Points, in no order, along strands that fork, close into loops and pass close to each other.
Two points are linked if the straight distance between their rows is under 123. Some points are linked to none.
<804>: [  2  27 -12   0 -46  27 -25 -38 -28  14  12  23   1 -28 -24  42  42 -16
  -4  27]
<861>: [ 24  -6  64 -29  21   5  14  72 -24 -20  -7 -41 -12   5 -29 -21  -7  34
  25 -21]
<782>: [-90   3  16  33 -39 -33  33 -16 -24  30  43 -30 -31  -1  35 -87 -12  -4
   0 -23]
<984>: [-21  18  15 -36  48 -16  16  86  15  26  22  36  27  31  45 -12  -6  -8
  64  58]
<713>: [ 24  -6   0  22 -27  26  38  -1  13  46  50  52  62  -5  25  66  25 -34
   5  31]
<412>: [-49 -35  84  31 -18 -28 -20  -7  20 -24 -35 -17 -52 -13  -3 -10 -57  21
 -16 -15]
<242>: [-14  -1  35 -11  45 -37  12  87   2  19  -4 -56  11  29 -17 -38 -16  51
  55  16]
<306>: [ -4  42 -12 -10   3  73   0 -49 -58 -31  39 -46  47 -40  17 -13 -13 -26
   5 -49]
<296>: [-24  -7 -32 -28 -53  49 -13 -37  -2  79  80 -40  69  44  15  63  27 -43
  -8   6]
<1040>: [ 41 -54  26 -14  26  -4 -36 -31 -34   2 -11   2  15  -7 -40  27 -15 -52
 -26  33]
<868>: [ 12 -41  27 -29  -8 -27 -43  16  54 -17  13  57   6  14  -5  54   9 -21
  -1  45]
<957>: [-60  -8  32 -32 -38  22  -6  14 -14 -17  -7  43   0 -11   9 -21  26  12
  31  14]
<929>: [  1  -5 -23 -34 -12  43 -35  -3 -76  35  62  17  49  42  10  21 -16   7
  14  -4]
<385>: [ 27  30  -6  10 -52 -22  14  -4  -6  36  12  59  42   6  49  44  33 -19
  32  58]
<845>: [ -9 -31  29  66  18 -49  -6 -15   4 -16 -18   0  -3  -2   0  -7 -59  19
  10   0]
<645>: [ 13   4  -8   3  -2 -78  11  -7  39 -24 -17  28  36  27  -4  32   0  35
  44  53]
<703>: [ 84  14 -47 -48  58  31 -41  -3   3 -12 -57  -7  39  12   1  51  -8   7
  -5  16]
<384>: [ 63 -22  26  17  11 -17 -55  58  -6   9 -23  -6  15  43   4 -15   1 -12
  19 -20]
<1020>: [-10   8  -9  28  27 -50  50  14  40  24 -20  13 -73   9  -3 -51 -14  30
 -80 -49]
<958>: [ 33  48  -4  38  -1  -1 -18  24 -37 -13  -5 -11 -62 -18 -13 -19 -32  36
 -40 -69]
<372>: [ 23 -15   9 -49  45 -33  21  14  54 -32 -50 -69 -16 -19 -56 -25  15  18
  -2  18]
<736>: [-43 -66  39  14  20  25 -17  -6 -16  15 -13 -13 -31 -16 -53   0 -51  23
   4  47]
<464>: [-65  25  10 -22 -18  35   3  48   0  16 -19  53   5   0  82 -37  29 -22
  47  31]
<327>: [ 21  57   0  -8  -9  18   7  41  19 -25  26   1 -80 -61  19 -48  19 -12
 -48 -46]
<488>: [ 35  42 -47  27 -19  19   3 -17 -28  25  54 -15 -13 -18   1  42  40 -17
  26  46]
<764>: [ 85   4 -62  18  84  15 -59  -3 -13   1 -48 -17  17 -16 -17   6 -26  -3
 -12  -3]
<1019>: [ -4 -20 -17  85 -37 -29  -9 -12  -2  24  12  36 -11 -17 -46 -39  39 -38
 -48 -44]
<40>: [ 34 -13 -22 -16  16 -22   5  22  32   1 -54  15 -14 -12   9 -53  37 -14
 -10  22]
<176>: [-29  63 -22 -16  13  29  -2 -80 -70 -44   2 -73  -8 -38   7   9 -20 -35
  16 -25]
<1026>: [ 16  22  21  35  29 -51  32  62 -28  25 -40  30 -12 -24 -51 -19 -19  63
  -8  -2]
<162>: [-16  20 -25 -14 -22  43  26 -27 -14 -27 -77  -5 -42 -16 -17  13  20  48
  -5  12]
<812>: [-75 -34  29  19 -16  59 -52 -27  -2   7  10 -25  -6 -21 -18  12 -26   5
   9  11]
<671>: [ 65  -8 -15  25  60 -46  25  -4   3 -44 -16 -55   6  -4 -53 -11  -5 -23
 -26 -53]
<168>: [-68  -1  14  44 -70   0   9 -20 -40  16  24 -17  22  19   9 -58  30   2
  20 -33]
<738>: [ 36 -14 -46 -52  30  43 -35  18  69  -9 -65  21  12  28  10  63   9  34
  12  14]
<349>: [ 53 -22   8 -24  -7   8  70  23   0  13  36  32  53  -7   8  13  54 -50
   2  15]
<731>: [ -7 -13 -66 -64 -15  57  15 -60   4 -24 -16   8  25  37 -18  95  36 -14
 -14  12]
<558>: [ -2 -16 -46 -16 -13 -10  -8 -80  11 -24 -22  35  31  28 -21  93   4 -14
  -8  37]
<589>: [-72   9  51  11 -50  35  13 -37  53 -11 -31  38 -12 -76  52 -21  11 -16
 -27 -17]
<108>: [ 49  -7 -21  23   1 -11  30  -2 -15 -15  15 -55  15  35 -24 -11  26 -19
  16 -29]
<431>: [-52 -41 -22 -23 -20  -2 -40  49  31  67  13  -2 -41  67 -15  -4  65 -36
  25  46]
<455>: [ 66 -38  -7   2  48 -55 -24  11  -4  19 -20  12  34   7 -47   9 -21   4
 -10  41]
<889>: [  1  24  35   7 -55  23  -7 -35  21 -16 -10   6  10 -68  37 -32  38 -45
 -30 -24]
<662>: [-22  26  21 -14 -30  39 -13 -28 -20  23  85 -52  24 -41  -2   0  23 -42
  32  19]
<181>: [  8  21 -40  10  47  61  54   5  -3 -20   2 -14 -20 -58  11  -5 -37  38
  18   6]
<268>: [  2   9  54 -10  40 -63   5  21  23 -30 -48 -40 -26 -36 -47 -22 -30  55
  -5  24]
<427>: [  10   36   19  -21   56  -49    1  -54  -13  -38   -7  -16  -41   16
   32  -31  -57   11 -106  -74]
<487>: [ 32 -44 -45 -17  -5   6  18  11   2  65  53  -6  34  76 -22  77 -12 -18
 -21  -2]
<390>: [-54  35  40   6 -27  23  30   6  -7 -37  32 -16 -52  -8  -7 -22 -25  44
 -38 -79]
<76>: [-15 -33  42  -1  24 -29 -18  31  27   5 -51   4 -18   7 -58  26 -17  51
  15  45]
<231>: [-46  -1  42 -30 -50  44 -18  31 -12  73  52  24  54  20  14  26  34 -30
  15   2]
<917>: [ 36 -34  15 -13   5  12 -73   9 -46   6 -34  -2  38  83  10  21 -35  14
  10 -14]
<988>: [ 53 -11 -37  10  83 -31   5 -34  49 -45  -7 -52 -12 -24   1 -41 -51 -23
 -56 -47]
<621>: [-20  27  41  -4  17 -68  28  -3  24  -7 -39  17 -53  18  32 -46 -37  71
 -72 -49]
<159>: [  7  34 -12  13   9   8  20  57  25 -34  13  42 -36 -55  12 -26  13   5
  11 -13]
<26>: [ 26   4 -54  47  10   2 -22 -14  22 -30  -3  13 -26 -17  44 -42 -18  -6
 -13 -47]
<261>: [ 11  35 -30  18   6   0 -24   5  -2 -18 -12   6 -45  15  51 -58 -35  31
 -51 -95]
<32>: [-55   2  46  16 -20  28 -16 -10  46 -65 -17 -27 -56 -14   7   9 -40  34
 -16 -53]
<1023>: [ 13  26 -52 -17  23  49  29 -27 -15 -28 -45 -19 -57 -52 -16 -17  -8  12
 -34 -25]
<285>: [ 15  70   8   1 -37  27  12 -29  -6 -11  19 -24 -25 -61  50 -38  26 -35
 -59 -67]
<68>: [-43 -25  20  24 -40  21  16 -13  68 -23 -19 -39 -42 -24 -24  17  56 -19
  -5  -6]
<616>: [ 60  17   0   2  15  -6 -17  13 -12 -45 -31  52   9  -8 -55  68   4  17
 -15  -4]
<415>: [ 28 -37   4 -77  26 -21 -31  13  27 -10  -8  61  34   1  40   6 -14 -12
  14  63]
<92>: [-18 -10 -15 -51 -41  -3 -32   0  13   0   6 -13 -46  32 -17   3  80 -19
  26  48]
<274>: [-31  -3  72 -10 -21  57  24  47 -29 -25  10 -31 -24  -9 -29 -10 -13  28
   9 -45]
<147>: [-70 -14  -1 -18   8  19  56  33   8  -4   7  28   5  -9  71 -82   5  -9
  50  12]
<668>: [ -6 -11  29  36   3 -78  11 -11 -10 -10 -37  15  42  37  13 -15 -38  45
  51  29]
<186>: [-50 -61   4  16 -17  56 -33 -42   0  39  24  24  30  -2 -46  33   8 -23
 -16   9]
<996>: [ 32  15 -73  11   2 -24 -29 -91 -13 -20 -26  -7   2  15 -22  52  21 -43
   5  35]
<790>: [-43   9  20  35   3 -88  30   7  -2  10   9 -22 -18  24  48 -96 -39  16
  10 -11]
<855>: [ 42 -22 -20 -16 -12  12  44  10   3  14  53 -47  47  45  10  13  60 -42
  25  -5]
<450>: [ 40  36  22  73   4 -39  24  42 -27 -16 -10   6 -32 -11 -52  12 -19  43
 -14 -48]
<277>: [ 40  -9 -37 -34  -9   4 -49  13 -54  32  15  27  52  86   5  58 -39  25
   5 -12]
<915>: [ -1  59 -56   8  11 -21 -30 -92 -49 -68 -29 -18  -7 -26  10  30  -3 -45
   8  -4]
<1066>: [  5   4 -40  21  25  49  49 -22  -6 -19  41 -37  15 -39  38 -29 -15 -11
  10 -30]
<39>: [ -9   4 -34 -70  -7  52  -4 -52 -37  -5 -73  14  -1  10 -30  57   9  21
 -13  42]
<563>: [-16 -36  14 -14  21  16  43   1  24 -17 -23   8  35   2  59 -21 -14  10
  45  30]
<636>: [ 22 -32 -34 -26  18 -47  21 -22  -5  28   4  22  41  34 -20  23  -8  12
  15  60]
<791>: [ 16  41 -13  -8 -32   1  43 -27  -5   4  37   5  15 -22  41  41  34   0
  55  67]
<89>: [-27  55  32  34  28 -72  30  47  13  10 -42  24 -38 -19  10 -45 -51  69
 -13  -6]
<86>: [ 28 -70  23 -22  22  11 -82   4  44  -3 -18  18  -4   6 -22  29 -19 -43
 -17  28]
<506>: [  2  47  17  -8 -15  23  29  31   9 -10  40  18 -27 -66  13  11  35 -13
  38  31]
<90>: [ -6  -8  28 -71  13 -19  -6  55  -2   6  71  70  35   3  30  12 -15 -22
  28  61]
<350>: [ 52   9  14  17   3 -45   4  77 -22  -3  15  35   9  28 -30 -22  44  -9
  16 -21]
<82>: [  0  33   7 -33  12 -53  -8  58  14   1  21  47  35  39  22  40 -26  56
  64  60]
<545>: [ -4 -12  10  62 -25 -22  21  29 -27  30  17  35  -6  -3 -31 -23  16  -9
   5  -5]
<739>: [ 40  41 -35 -21  73 -51   4 -14   6 -34 -22 -53 -27  -4  10 -59 -51  38
 -73 -65]
<869>: [-12   7  -2  72  28 -66   2 -23  -6  28  -8 -26 -34  11  37 -48 -85  43
 -19 -17]
<112>: [-76 -15  13  14 -39  14 -18  28  -7  70  42  14   1  29   5  -3  52 -38
  34  39]
<945>: [ 11 -18  28 -12 -10 -24  35  12  63 -46 -24 -44 -13  -1 -22  13  29   1
  22   4]
<21>: [ -7  -1 -44 -17 -35  28 -25 -51 -59  72  67   0  52  32  -1  15  18 -39
   0  23]
<491>: [-18 -25  36  -4 -17  29   4 -18  -4 -44 -11   5  43   6  22  -1 -11   5
  25 -17]
<109>: [-16 -34 -16  12 -15  43 -10 -22  38  15 -23  19 -15  -7 -26  32  39 -18
  -7  26]
<34>: [ 51  -9 -46  77  49  21 -13  -1  14   4 -25   9 -10 -46  -3  -7 -37   6
 -18 -13]
<388>: [-32 -59 -31 -26 -29  54 -19  14   5  95  58 -15  43  78  10  47   2 -28
  -8  -6]
<842>: [ -3 -10 -23  69 -17 -19  46 -18  13  -3  -4  21 -44  -6 -36 -22   7  13
 -73 -77]
<811>: [-48  10  59  17 -52  48  -7   5 -12  36  30 -26  38 -20   5 -18  31 -19
  31 -27]
<473>: [-25 -11  15 -39 -40  18 -38 -41 -14  -4  30 -54  -9 -12 -12 -24  39 -48
  13  38]

A fork is a point with three links, a tip a point with one. Leave the first point through the second and follow the links. Name the first fork or tip that comes.
<427>, <739> => <791>
<621>, <1020> => <487>
<296>, <21> => <738>
<791>, <385> => <427>
<82>, <984> => <645>

How many points has the smallest loop of links through each point below? Write - if it is on no loop.
<945> => 9
<1066> => 11
<645> => 10
<464> => 5

A piece is all that can be reached along the links. How many separate loops has the piece of each point below (a circle has one, a figure eight two, a Y none), and how many tips (points with one link)?
<176> => loops 1, tips 0
<327> => loops 1, tips 2
<1020> => loops 0, tips 2
<869> => loops 2, tips 1
<147> => loops 1, tips 0
